Each row is a point on a tangle of strands that fork and nearly touch. The rows are in no order.
(in the rows, 128 means zero)
Two points are linked if the straight distance between their rows is under 91.1. Some points are linked to none.
Q_580: [ 88 131 174  93 185  82 169  77 111 108 154 126 188 101 140 149 176 136
  95  81 137 133 159 155 194 145  74 189 137  99  97 218 121 114 102  73
 162 139  95  99 145 127 145 146 131  94  83 112]
Q_71: [ 96 132 118 164 152 134 118 126 172 104 136 136 153  93 108 138 117 136
 164 142 111 128 148 149 204 179 143 101 111 139 153 120 121 131 145 121
 142  60  44 119 108 143 103 106 101 107 143  72]
Q_755: [133 123 159 140 166 155 108 166 178 178 163 117 149  93 130 105 143  85
 140 100 161 134 198 138 162 143 169 128 112 101 162 106 121 148 134 158
 160 123  82 132 139  72 138 130 123 153 156 132]
Q_956: [100 130 170 143 150 109 146  92 158 171 136 139 168  81 135 101 146 114
 104  99 219 124 155 146 175 141 115 164 114 138 135 150 120 137  90 112
 146 115 100 110 100 151 138 158 154 126  96  74]
Q_600: [111 105  78 108  90 147  76 137  83  70 194 120 121  85 124 161 168 113
 128 119 103 151  55 129 185 152  95 108 129 147 117 106 122 129 104  49
 146  84 126 122  95 170 113 159 130 137 188  89]
Q_640: [112 122  64 116 107 160  92  93  44  75 156 109 139  74  97 136 133 128
 103 162  59 185  52 150  64 180  60  94 173 148 105 122 135  84 109 130
 148 146 168 111 140 146  83 120 124  91 115 155]
Q_528: [174 105 129 112 152 140 154 170 140 185 153 113  90 173 138 123 137 113
 116 123 136 137 170 124 122 125 172 133 103 101 138 113  98 162 122 161
 108 135 123 125 167  82 128 146 126 166 163 165]
Q_532: [118 171  94 134 113 141 110 145 162 110 133 140 184 134 138 119 130 117
 172 135 108  84 148 103 165 127 158  95 121  90 155  80 162 145 160 118
  91 111  81 128 139  90 113 104  89 123 196 123]
Q_132: [119 127 170 160 162 131 140 107 194 155 147 132 164  70 124 125 109 110
 152 113 153 135 169 171 186 164 151 126 104 127 148 143 104 120 138 138
 170  80  48 135 123 125 100 109 129 104 105  93]
Q_622: [143 118 132 131 121 137 129 150 155 204 146 114 104 136 144 100 121  92
 113 119 210 154 172 127 163 126 155 145  87 138 135 119 124 146  92 158
 125 126 129 122 131  94 141 170 128 150 145 129]
Q_64: [ 87 124 176 114 185  82 171  75 124 131 143 133 188  84 142 124 168 139
  92  84 159 129 155 152 183 144  80 185 131 110 114 193 112 127  98  85
 150 129  95  92 124 146 149 150 149 105  80  87]
Q_479: [170 125 109 116 118 143 148 166 152 157 136 106 105 173 141 146 113 113
 124 141 152 117 161 121 129 131 172 120 119  96 127 118 111 157 145 141
 106 113 115 148 162  98 105 141 102 158 159 168]
Q_941: [116 104 151 118 100 118 158  92 128 177 133  89 101 161 129 123  75 101
 134 126 151 145 142 137 129  90 110 143  97 138 120 117 160 124  60 150
 130 129 168 142  89 138 117 100 125 116  98 104]
Q_365: [162 113 134 122 154 150 133 178 149 187 160 108 104 154 138 116 139 102
 120 114 157 140 184 126 133 133 182 139  99 106 144 109 105 164 116 161
 116 134 113 121 155  75 137 151 124 164 172 155]
Q_338: [199 182  92  94 115 121 117 114 101  90 117 176 131 142 181  83 142 165
 163 182  94 112 110  94  82 109 127 104 127 124 125 116 126 106 178 107
  89 131 106 117 177 118  97 102 164 129 135 184]
Q_700: [ 91 103 138 135  87 130 123 108 120 140  99  83 113 167 113 120  91  90
 155  92 135 122 142 143  77  69 115 130 168 129 122  91 143 114 128 154
 158 154 162 143  87 105 103  87 158 103  92 145]
Q_558: [131 113  56 100  90 165 101  99  46  80 164 102 129  81 114 145 119 126
 109 171  60 184  50 145  83 175  66 116 161 154 113 128 131  89 103 107
 150 143 171 114 136 157  83 136 110 102 140 137]
Q_719: [119 101 130 113  73 114 143 124 126 163  98  96 110 181 115 132  91  95
 143 125 124 123 119 146 101  81 115 114 148 114 118 117 124 115 121 176
 150 123 160 159 111 109  95 111 126 118  88 140]
Q_177: [124 119  54 117  70 167 118 152 103  90 131 109 128 125 151 151 116 146
 121 180 103 141  75 126 138 156 113 133 149 156 123 119 132 140 117  86
 129  99 138 108 118 165  98 155  86 139 170  88]
Q_456: [ 86 165 121 157 100 138  31 159 109  49  95 140 157 110 131 126 125 177
 129 161 122 108  72 132  39 133 148  71 146 146  83 133 154  92 171 158
  90 183 172 132 122 123 146 101 133  87 105 157]
Q_60: [181 147 122 104 162 132 166 153 133 136 135 119 125 179 150 128 134 134
 131 153  93  95 160  95 112 120 178 130 121  84 137 112 109 157 161 120
  80 137 107 152 167 102 106 115 130 154 178 184]
Q_98: [ 98 113 101 134 152 119  89 117 125  73 158 149 131  89 109 154 145 144
 162 132  97 168 110 154 244 174 123 113 111 162 119 156 101 101 125  80
 137  60  56 109 116 155 142 128 141 100 151  74]
Q_398: [136 129 142 145 137 140 121 141 155 201 143 129 120 107 146  85 134  91
 117 109 218 154 188 126 173 132 153 158  86 151 144 118 127 137 104 160
 136 138 119 113 127  95 161 176 140 147 147 122]
Q_840: [ 87 134 171  87 184  78 162  78 104  95 168 113 183 109 132 163 170 133
  90  70 121 133 160 160 190 145  66 195 136 101 100 218 138 110 116  82
 178 153 106  97 161 105 153 147 105  94  86 125]
Q_732: [ 88 154 109 153  91 132  53 150 107  59  80 141 164 114 118 128 125 166
 131 156 110 110  70 135  46 126 125  73 168 141  96 130 147  96 182 167
 113 175 168 130 121 115 135 102 124  94  95 150]
Q_126: [135 138 141 130 164 152 119 174 175 155 152 105 156 123 124 123 141  89
 149 112 135 105 190 115 156 137 185 118 126  70 159 103 127 155 140 143
 127 125  87 149 142  80 127 117 107 151 180 144]
Q_791: [123 101 138 110  82 119 157 108 132 177 124  89 104 176 124 130  80  97
 134 138 148 139 130 145 127  94 119 135 110 131 117 124 145 124  73 157
 133 119 162 150  95 134  98 118 120 120  98 113]
Q_61: [132 108 118 108  75 108 144 139 127 152  87 112 112 181 117 141 101 108
 133 136 118 117 109 138  98  86 121 101 155 108 114 125 112 114 146 177
 145 121 160 163 132 103  96 125 114 127  91 152]
Q_916: [176 179 106 112 120 103  87 126  86  76  82 200 116 120 147  63 167 163
 156 174 122 103  94  95  73 117 119  80 159 125 135 134 126  84 178 122
  97 143 125 123 168 134 117 111 170 134  94 173]
Q_434: [145 121 152 138 164 158 111 168 164 193 159 120 131 105 137  93 147  92
 133 103 174 152 200 131 155 140 173 149 100 124 163 109 116 151 119 169
 145 138  99 117 141  67 157 153 135 162 166 134]
Q_812: [189 127 139 102 182 126 186 155 133 157 150 123 115 179 137 119 150 130
 123 138  85 101 161 106  92 115 176 134 119  88 140 109  92 167 148 138
  86 143 122 141 169 110 113 116 140 163 169 174]
Q_416: [ 85 107 134 142  91 136 103 114 116 132  97  75 111 165 121 116  97  96
 146  82 152 116 150 138  64  70 129 142 175 134 118  87 134 112 142 145
 157 175 164 129  94  97 114  87 172  98 103 162]
Q_218: [154  93 143 127 141 105 149 173 122 174  88 160  80 183 114 113 150 120
 123  94  95 127 103 114  73  65 139 113 157 102 142 112  69 140 140 159
 144 162 161 131 165  97 132 134 155 144 112 155]
Q_294: [130 117  55 105  70 167 119 139  87  90 131 104 129 123 144 151 110 146
 121 188  86 153  66 130 124 163  97 134 153 162 122 126 132 123 111 100
 134 110 151 110 121 165  95 152  90 131 164  96]
Q_595: [155  96 126 113 110 110 154 156 126 191 112 126  73 191 134 122 126 104
 124 113 124 144 132 126 113  80 127 115 119 106 129 117  93 137 115 180
 134 128 154 141 152  86 117 146 133 149 112 155]
Q_639: [103 101 160 179 132 170 153  69 119 135 108 105  53 107 136 150  91 135
 119  51 136 130 171 133  97  85  93 163 136 178 141 108 177 123 113 127
 138 106 175 124  83 160 188  85 154 145  91 123]
Q_628: [101 164  90 141 114 139 109 135 160 106 139 148 180 123 130 111 131 118
 180 139 100  89 143 115 170 140 142  86 116  99 158  74 163 142 152 123
 102 100  73 113 131  97 105 100  83 113 188 101]
Q_478: [107  95 137 122  81 116 127 117 121 164  96  90 111 177 117 123  99  87
 149 104 126 127 128 142  90  62 111 122 154 118 125 100 125 115 122 169
 156 145 168 154 104  95 107 101 143 114  88 145]
Q_39: [ 82 145 177  93 180  76 140  77 108  95 178 113 174 118 108 181 171 131
  79  58 128 143 159 164 176 149  56 189 130 113 109 203 164 125 133  89
 180 158 102  98 157  90 158 151  89  97  91 135]
Q_563: [121 163 147 141 136 111  46 177 112  63  66 155 129 132 126  96 132 170
 122 161 121  79  76  91  76 122 174  75 152 126  96 152 134  76 164 142
 101 192 171 163 140 142 153 110 155  96 116 181]
Q_485: [169 103 150 140 163 107 165 170 127 161  91 179  85 175  96 102 152 130
 116 103  92 113 101 108  56  77 153 114 160 100 150 118  67 150 153 146
 141 170 156 126 171 119 128 121 158 146 118 156]
Q_591: [145 131 111 134 114 155 128 166 168 151 138 104 125 147 136 143 112 103
 129 134 175 108 164 127 148 146 180 122 120 103 138 113 123 164 141 131
 117 103  98 146 141 106 109 142  95 156 164 148]
Q_933: [176 119 112 110 123 129 162 162 136 159 126 117  89 183 139 143 119 119
 118 142 135 116 148 120 119 121 158 114 122  91 126 121 102 150 150 148
 110 114 124 149 170 101 101 140 110 159 140 176]
Q_643: [104 149 105 138  89 119  79 147 113  73  65 144 154 129 117 130 122 159
 135 158 110  94  73 128  61 115 121  74 177 125 105 132 137  90 187 171
 124 163 164 144 135 116 130 113 116 109  89 154]
Q_816: [185 130 154 131 175 104 182 145 118 133  91 181 100 171  99  94 155 137
 121 139  89  98 113  90  61 100 157 114 162  98 150 124  82 149 181 130
 119 163 137 148 165 139 105 108 166 151 115 177]
Q_562: [113 134  80 147  88 162 116 156 152 103 126 115 135 131 135 148 117 137
 135 153 146 114 118 124 165 159 146 119 140 144 135 111 133 162 139 101
 119  74  91 119 109 154 103 148  89 142 172  88]
Q_324: [124 137 161 149 163 145 117 155 191 168 155 120 161  84 122 115 134  82
 151 104 146 126 190 142 174 148 166 113 113  89 162 108 125 135 141 159
 168 107  73 146 134  84 120 113 111 141 139 125]
Q_185: [ 87 131 182 126 163  91 149  86 141 152 141 136 183  91 125 114 148 130
  90  96 201 124 143 142 169 140 101 178 114 127 123 162 136 143  78  95
 135 141 121 110  92 163 157 155 142 127  95  69]
Q_697: [190 110 145 110 183 128 188 160 134 169 156 136  94 182 130 113 157 133
 112 122  87 114 155 115  81 110 169 137 109  96 147 102  82 167 134 157
  97 146 128 120 171 103 122 122 140 169 161 160]
Q_473: [108 104 173 180 124 180 155  67 129 143 101 124  46  91 130 176 103 146
 110  46 127 126 170 134  97  94  95 179 132 193 127 132 168 132 115 133
 133  97 177 124  87 171 213 118 152 148  89 130]
Q_407: [ 80 133 189 124 180  82 153  84 131 136 148 134 187  94 119 130 156 139
  83  90 181 131 137 136 163 144  89 185 116 123 126 169 145 146  83  92
 134 158 124 104  99 154 172 154 135 127  94  72]
Q_590: [122 132 161 158 166 127 147 112 190 136 141 132 169  76 115 134 104 124
 162 131 130 143 159 169 197 174 153 121  94 131 145 147 104 111 140 131
 168  79  45 140 125 130  94  96 112  92 110  81]
Q_783: [105 116 109 146 166 120 108 117 134  79 147 151 141  90 109 151 125 148
 166 141  95 174 121 155 238 184 134 116 103 163 130 159  97 101 130  88
 140  67  45 112 126 150 134 114 130  86 143  68]
Q_606: [ 97 117 101 118 135 115  75 113 113  69 169 147 130  86 116 162 164 140
 153 124 100 161  99 153 249 157 116 114 118 165 108 158 109  96 112  74
 130  57  70 110 107 153 146 143 146 113 153  84]
Q_222: [156 112 142 128 160 155 122 175 152 196 158 116 109 135 140 103 148 104
 123 113 163 155 191 128 142 133 176 146  92 126 152 109 111 160 112 172
 124 143 112 109 149  67 157 156 130 163 175 143]
Q_257: [126 161 103 136 126 148 117 156 170 118 134 122 167 139 139 129 125 115
 162 134 125  85 162 103 161 137 170 104 124  84 153  90 149 153 164 118
  97 109  82 140 139  93 114 111  88 136 192 137]
Q_603: [158 101 120 107 101 117 155 153 132 188 125 112  83 185 137 127 111 101
 119 128 147 139 139 131 127  98 142 117 114 108 122 121 104 138 111 173
 130 117 147 144 149  96 109 148 117 149 116 153]
Q_265: [ 92 129 188 110 151 103 141 102 137 144 145 120 169 118 109 135 136 121
 102 118 192 136 132 139 167 148 117 176 116 129 119 160 153 154  60  81
 119 149 124 129  72 167 144 151 133 127 104  75]
Q_66: [139 141 159 149 167 108  91 184 118 100  53 166 112 142  98  85 135 159
 108 151 112  78  82  83  80 116 192  89 171 110 110 158 102 103 157 128
 125 199 164 156 148 159 142 109 172 102 112 190]
Q_41: [110 113 190 165 143 152 160  70 160 146 138 120  75  95 130 204  89 165
 101  81 109 150 163 120 106 113  99 185  64 174 101 167 164 150 103 121
 128 126 159 108 103 175 230 122 143 112 105 117]
Q_712: [127 136 154 157 149 141 121 126 167 198 141 143 143  75 147  81 140  88
 128  99 211 152 194 129 175 140 140 161  94 156 156 114 127 129 124 159
 158 129  97 114 128  93 166 166 154 138 134 113]
Q_496: [143 116 128 122 102 140 135 151 157 193 143 102 105 153 139 119 108  94
 114 129 202 140 156 136 154 126 163 137  97 125 123 125 122 149  93 151
 125 113 130 141 129 109 114 162 111 151 135 130]
Q_369: [125 107 126 105  70 125 160 118 135 160 113  87 119 177 116 144  76 107
 135 159 139 132 118 152 123 118 128 133 132 136 110 138 140 128  89 153
 129 108 154 155  98 141  84 125 106 120 107 115]
Q_841: [159  92 132 117 127 108 156 166 120 183 105 143  73 191 126 120 141 112
 125 105 106 141 120 117  93  73 132 112 136 102 141 113  78 142 130 174
 139 139 156 136 158  87 123 141 142 147 113 154]
Q_565: [129 116  85 111  61 139 144 126 118 117 100  94 130 160 121 158  87 140
 134 191  97 133  89 143 116 138 113 130 154 155 112 141 137 118 124 151
 126 104 152 141 113 149  84 136  89 125 123 110]
Q_48: [ 99 139 154 100 116 116 103 118 121  97 136 125 158 127 106 172 163 126
 142 147 142 136 109 135 209 167 119 164 152 160 115 163 138 135  90  71
 114  91  96 153  54 169 125 173 137 134 136  86]
Q_210: [126 116  84 100  77 155  89 135  88  83 158 108 128 117 129 170 131 128
 131 164  99 159  62 128 160 161 101 146 152 173 133 125 135 122  99  70
 131 106 144 129  91 168 112 169 112 137 182  84]
Q_689: [138 117  75  90  71 154 100 108  68  87 152 100 118 120 113 170 106 127
 135 177  68 178  60 141 124 165  86 146 156 185 131 136 143  94 102  91
 131 127 161 129 103 162 103 155 115 110 172 107]
Q_289: [105 130 139 162 162 129 133 116 184 116 136 136 160  85 110 137 106 134
 167 140 114 135 155 158 206 179 150 108 102 133 151 136 112 115 144 129
 153  67  42 130 118 139  99  98  99  97 127  75]
Q_161: [ 85 136 189 151 174  92 148  90 150 133 149 121 171  92 106 171 123 152
  74  76 148 151 135 122 132 138  93 195  74 144 121 163 166 152 104 107
 130 184 150 103 106 155 225 150 122 121 118  79]
Q_461: [124 158  71 127 100 120  89 133  78  65  98 170 151  84 143  78 166 169
 139 171 117 115  67 141  49 129  92  63 161 120  96 126 143  87 144 143
 110 148 164 102 149 134 109 111 120 121  72 145]
Q_13: [122 143  89 152 102 163 117 154 169 114 130 113 141 134 136 144 111 125
 143 141 156 100 146 125 158 155 165 114 132 119 143 104 137 163 156 113
 113  81  85 129 123 128 102 135  86 143 173 114]
Q_834: [125 112 106 109  64 134 156 120 125 132 100  88 124 172 111 157  77 124
 141 179 107 131 103 150 120 132 121 133 147 148 112 143 139 123 109 153
 127 103 148 152 100 151  82 131  99 118 119 113]
Q_116: [ 96 108 132 172 117 156 129  94 106 130  99  79  68 134 139 118  98 107
 142  52 148 128 180 126  92  64 106 165 152 164 143  75 162 108 124 139
 146 150 184 125  83 121 159  82 156 140 103 145]
Q_231: [180 168 105  98 139 132 150 137 130 113 123 130 140 176 167 120 127 147
 145 167  89  94 148  84 115 115 167 122 121  97 134 114 125 141 178 111
  75 132 105 145 170 103 105 111 134 139 181 183]
Q_516: [116 129 112 128  80 114 110 140 122 104  62 129 139 153 111 140 112 138
 137 149 106  99  85 133  74 104 121  84 178 116 108 134 122 100 184 176
 138 142 159 157 132 111 111 117 114 117  87 159]
Q_587: [116 127  66 137  80 170 117 157 133  94 125 115 135 131 147 146 118 146
 128 164 130 125  96 122 157 159 131 125 141 150 133 113 133 157 128  89
 122  82 110 109 113 162 100 153  89 142 175  85]
Q_717: [ 95 132 196 102 158 100 136 102 124 126 149 123 166 130  98 157 136 125
 106 119 176 145 126 137 164 157 107 182 121 122 114 169 164 155  64  67
 115 157 123 137  70 165 151 141 130 124 106  81]
Q_103: [186 101 150 135 173 111 186 155 129 169 123 178  81 181 109 104 161 134
 115 101  84 118 116 114  54  84 154 129 137 109 157 101  73 160 146 161
 124 156 149 115 169 119 125 116 154 159 129 147]
Q_859: [196 181  83  89 109 134 123 121 110  94 129 160 148 153 190  95 130 163
 161 180  95 110 115  95  92 108 141 110 113 119 126 107 133 117 171  98
  82 130 102 114 174 107  99 104 146 123 161 181]
Q_417: [126 118  74 103  67 151 129 124  97 100 112  96 128 145 125 157  93 145
 128 198  79 152  76 141 118 155  99 137 159 170 120 138 141 114 115 130
 128 109 152 128 109 161  89 144  94 121 144 101]
Q_375: [110 105 152 133 111 127 154  84 124 172 127  92  89 153 139 119  79 103
 144 102 134 144 155 129 118  74  96 143  98 142 131  99 169 118  74 153
 140 129 178 142  84 133 136  86 134 120  91 113]
Q_166: [132 118 138 127 109 118 144 125 143 203 140 107 105 145 147  99 103  96
 114 123 197 149 156 118 163 103 131 148  70 144 122 121 143 125  63 162
 122 134 163 130 110 120 145 151 120 137 120 112]
Q_701: [ 80 137 193 131 182  82 148  88 135 125 154 123 178  97 108 159 145 149
  72  75 157 146 135 129 146 143  82 191  97 127 127 169 163 154 101  95
 135 181 136  97 109 144 205 150 123 124 105  79]
Q_347: [103 144  67 137  99 135  88 130  72  65 108 149 160  89 126 100 151 169
 128 173  92 133  60 152  47 142  81  68 172 132  98 120 147  97 142 157
 121 149 168 100 140 131 108 110 110 112  77 138]
Q_309: [140 172  94 125 110 104  66 142  84  63  85 188 138  94 140  62 173 169
 151 163 138 103  73 120  57 124 109  61 156 121 112 131 141  77 150 137
  95 155 156 116 151 137 123 114 146 122  81 155]
Q_179: [178 101 130 110 152 127 166 170 132 181 144 128  75 187 136 122 145 121
 112 120 117 137 154 121 103 109 160 129 108 102 141 109  86 161 126 169
 111 132 131 127 169  87 125 142 132 163 150 162]
Q_422: [ 99 109  93 106 111 113  65 114  98  64 198 136 120  78 113 164 176 126
 150 111 104 151  76 159 234 140 105 104 113 159 102 139 121  98 105  61
 136  61  94 110  98 150 141 150 146 122 164  90]
Q_286: [106 133 163 153 156 109 149  80 161 175 138 152 167  59 150  89 140 112
 111  85 213 128 170 148 173 138 107 168 104 145 141 143 112 125 115 124
 155 114  95 104 117 140 148 158 162 120  96  82]
Q_990: [141 143  90 140 101 158 129 159 167 124 127 106 132 147 143 147 106 122
 134 144 160  98 151 119 150 148 172 116 126 110 134 109 135 163 155 119
 106  94  94 138 139 118 105 138  83 148 172 138]
Q_96: [103 130 163 146 170  89 179  66 148 159 135 151 179  56 158 103 152 132
  98  77 188 120 167 147 173 136  84 182 106 133 136 162 111 117 114 113
 154 122 101  90 130 150 162 155 159 112  87  70]
Q_626: [150 159  93 128 118 150 128 159 156 118 133 116 150 156 151 138 116 123
 148 144 131  88 158 103 140 133 174 112 123  91 140  99 140 156 166 112
  88 113  95 143 153  96 111 118  95 143 190 152]
Q_295: [143 163 147 141 153 101  74 174 106  78  46 178 115 137 104  74 143 162
 122 165 122  84  81  74  88 124 175  82 166 120 121 157 123  88 166 128
 106 189 157 154 147 153 145 112 167 107 113 181]
Q_321: [184 181  91  92 117 138 127 129 123 101 127 147 154 163 182 103 127 155
 156 170  91  98 126  90 112 108 155 116 116 111 131 105 136 128 175  96
  74 134 102 128 169 104 104 107 138 128 183 176]
Q_837: [191 180 108 100 128 109 107 115  93  85  96 192 120 136 159  72 157 164
 162 184 101 110 106  86  79 115 125  98 146 127 140 129 121  99 188 118
  96 136 110 125 169 130 104 105 176 137 110 183]
Q_406: [123 128 172 157 154 138 126 115 187 179 156 134 158  69 133 106 126  93
 140 100 182 136 182 163 175 150 147 135 106 128 155 125 113 129 134 145
 176  96  64 132 125 109 116 131 141 124 111 106]
Q_881: [112 120 161 140 132 119 158  84 139 170 144 103 109 129 142 126  76 121
 117 112 158 148 151 118 142  98 107 159  59 149 118 119 179 124  56 141
 121 145 180 133  87 153 173 107 121 122 104  94]
Q_885: [144 130 132 134 148 157 120 173 171 162 153 104 133 137 131 129 131  92
 136 115 158 113 184 124 149 144 187 124 120  90 150 106 124 160 142 136
 122 119  93 147 146  84 122 131 106 155 175 153]
Q_758: [179 122 113 109 127 115 168 158 127 147 115 133  86 187 135 140 127 128
 120 143 116 113 139 111 102 112 149 107 135  88 127 123  96 146 165 149
 114 122 132 155 177 103 101 135 121 157 129 181]
Q_998: [ 97 134  65 132 102 149  93 123  63  71 120 132 157  88 114 115 140 162
 116 178  72 157  58 152  53 157  69  80 175 142 101 118 145 100 133 155
 133 146 169  97 132 138 102 114 110 103  88 134]
Q_967: [ 97 127 159 137 178  76 187  69 136 139 137 139 185  63 155 114 160 144
  90  74 161 121 161 147 168 136  74 194 114 125 130 181 110 119 116 108
 156 135 109  82 139 151 170 157 147 108  88  70]
Q_773: [105 105  88 106 105 128  68 127  92  65 200 129 118  80 118 160 179 117
 137 111 103 149  65 145 213 148  98 101 122 153 112 115 121 116 106  57
 140  68 108 117  95 160 127 155 140 131 179  87]
Q_568: [157 132 158 153 176 106 130 172 121 121  58 182 106 145  86  76 143 146
 109 140 111  84  89  90  70 107 186  98 177 106 130 151  90 122 165 124
 132 195 157 142 157 159 130 105 172 118 114 181]
Q_910: [181 123 124 112 143 105 171 155 118 140  98 152  90 186 126 128 139 133
 121 139 100 108 124 105  86 105 141 102 148  84 133 125  89 142 175 145
 117 134 132 152 177 112 107 126 137 155 117 183]
Q_808: [ 98 131 187 162 162 111 153  84 165 135 147 118 148  94 114 184  97 158
  87  81 139 150 142 114 122 134 104 193  53 160 107 160 168 150 106 117
 128 175 162 107 104 165 239 141 123 113 120  88]
Q_453: [127 116 115 117  83 106 126 142 125 123  70 126 124 168 111 143 112 124
 134 139 108 100  95 132  85  93 122  89 171 106 114 132 108 107 172 176
 142 135 158 165 140 105 104 121 116 125  88 163]
Q_582: [152 112 113 114  90 134 147 153 150 181 131 100  99 171 133 134 101 102
 116 139 179 129 144 136 143 123 158 126 111 118 118 128 118 147 107 155
 123 105 133 151 135 114 101 152 101 150 129 141]
Q_121: [ 91 137 103 164 139 140 114 128 166 100 138 141 156 101 111 130 120 133
 172 142 108 114 146 139 195 173 138  93 114 126 156  98 137 138 146 123
 130  67  51 113 114 135 106 101  85 109 159  73]
Q_435: [134 118  85  90  71 148  94 121  79  87 153 100 125 122 120 174 115 128
 137 175  87 171  63 132 144 163  95 154 152 183 133 137 144 107  97  79
 126 119 153 136  92 166 109 166 113 122 181  92]
Q_129: [104 129  57 120 111 156  99 110  44  73 145 119 148  67 109 118 145 140
 106 174  63 173  56 150  60 173  64  83 169 136  95 122 134  97 106 136
 142 145 173 105 142 145  81 116 115 101  98 155]
Q_634: [187 134 137 117 161 101 178 146 114 132  97 166  95 179 118 116 146 138
 124 146  89 102 127  92  79 106 144 109 154  89 142 122  88 143 183 135
 110 144 129 152 173 126 104 114 153 155 118 187]
Q_269: [151 176 110 125 122 100  72 149  89  69  65 192 122 118 131  66 162 166
 145 164 133  95  79  93  73 124 127  69 164 119 126 142 135  77 174 131
  99 163 147 130 157 137 136 117 156 124  93 165]
Q_134: [113 104 184 173 131 170 161  62 147 148 121 128  56  89 134 193  97 149
 110  64 110 136 172 128 102 103  91 178  94 184 108 148 161 138 110 133
 134 101 164 122  90 176 223 116 147 131  91 129]
Q_284: [105 171 143 149 121 125  25 172 110  47  91 148 136 121 142 112 124 179
 127 164 122  88  76 108  54 128 169  72 130 137  85 142 147  78 159 148
  86 188 179 155 129 132 153 103 144  90 113 173]
Q_877: [ 85 142 200  97 171  87 133  95 117 108 154 132 179 125  99 167 166 128
 102 104 163 141 137 140 178 162  93 179 132 113 106 176 163 150  83  64
 124 153 105 135  82 148 154 148 132 121  99  98]
Q_874: [141 111  66  91  77 159  98 104  59  81 167  97 122  99 115 162 115 121
 121 168  66 183  50 144 104 169  78 136 154 171 125 129 136  87 100  86
 146 135 169 121 122 158  93 147 114 108 170 122]
Q_831: [122 111  76 101  79 155  80 138  81  74 179 112 125  93 133 162 151 118
 127 140 101 156  53 128 166 155  95 130 143 159 126 114 130 125 101  54
 142 102 141 126  97 166 110 165 118 141 191  90]
Q_661: [104 106 153 153 124 139 153  75 118 153 128  95  80 139 140 127  78 110
 143  82 131 142 166 128 111  71  90 149 107 152 136  94 179 119  86 144
 141 127 177 134  82 138 153  72 143 124  88 117]
Q_779: [105 106 161 165 132 153 156  68 123 144 124  99  65 122 139 140  82 125
 136  68 130 139 169 126 107  79  89 155 110 163 138  99 180 124  97 132
 139 116 175 130  81 153 175  73 146 134  90 117]
Q_675: [171 133 155 146 174 104 150 161 118 120  61 187 103 156  88  82 149 139
 118 139 105  92  98  88  68 102 167 104 178 100 144 143  86 133 179 121
 129 183 148 146 162 151 121 108 169 136 111 177]
Q_929: [ 94 151  92 155 125 139 111 132 165 101 140 143 166 110 117 121 127 123
 171 142 102 100 149 126 183 158 138  87 114 111 159  81 154 141 147 127
 117  82  63 113 124 118 101 100  79 110 175  84]
Q_620: [107 121 189 161 153 138 159  76 162 142 147 117 103 100 130 192  80 161
  98  86 121 152 155 115 113 121 105 185  49 168 105 157 170 144  97 121
 126 146 165 111  98 170 232 120 132 111 111 105]
Q_213: [123 132 161 153 149 144 114 123 173 194 152 135 148  74 143  88 136  86
 130  98 208 142 190 146 172 142 147 148 104 141 157 117 119 136 122 153
 165 114  86 123 127  95 141 153 146 141 128 110]
Q_279: [189 107 147 122 180 117 192 155 129 169 142 160  82 186 120 111 161 133
 112 114  82 117 136 115  66  99 158 134 122 102 153  99  77 165 144 162
 108 145 141 118 172 112 121 122 148 170 142 153]

A fork is a point with three links, a tip a point with one. Leave the first point through the second and follow the links. Name the first fork or tip that comes.
Q_779, Q_639 -> Q_185
Q_96, Q_967 -> Q_39
Q_324, Q_755 -> Q_697
Q_132, Q_590 -> Q_990
Q_874, Q_689 -> Q_783
Q_816, Q_634 -> Q_591

Follow the links from the first point to the second, and from the first to the third. Name the last point that the two ways share.
Q_877, Q_96, Q_161 -> Q_185
Q_528, Q_321, Q_103 -> Q_697
Q_222, Q_103, Q_60 -> Q_697
Q_294, Q_758, Q_628 -> Q_990
Q_717, Q_96, Q_41 -> Q_185

A fork is a point with three links. Follow the links from the first point to the second and name the forks in between, in order.
Q_841, Q_365 -> Q_697
Q_565, Q_591 -> Q_990
Q_967, Q_877 -> Q_185
Q_758, Q_990 -> Q_591
Q_885, Q_532 -> Q_591 > Q_990

Name the points in between on the shortest way along the links from the first point to the second, in order.
Q_689, Q_606 -> Q_435 > Q_210 > Q_831 > Q_600 > Q_773 > Q_422
Q_434, Q_60 -> Q_222 > Q_365 > Q_528 > Q_179 > Q_697 > Q_812
Q_700, Q_61 -> Q_478 > Q_719
Q_398, Q_279 -> Q_622 > Q_496 > Q_582 > Q_603 > Q_595 > Q_841 > Q_218 > Q_485 > Q_103
Q_286, Q_840 -> Q_96 > Q_967 > Q_64 > Q_580
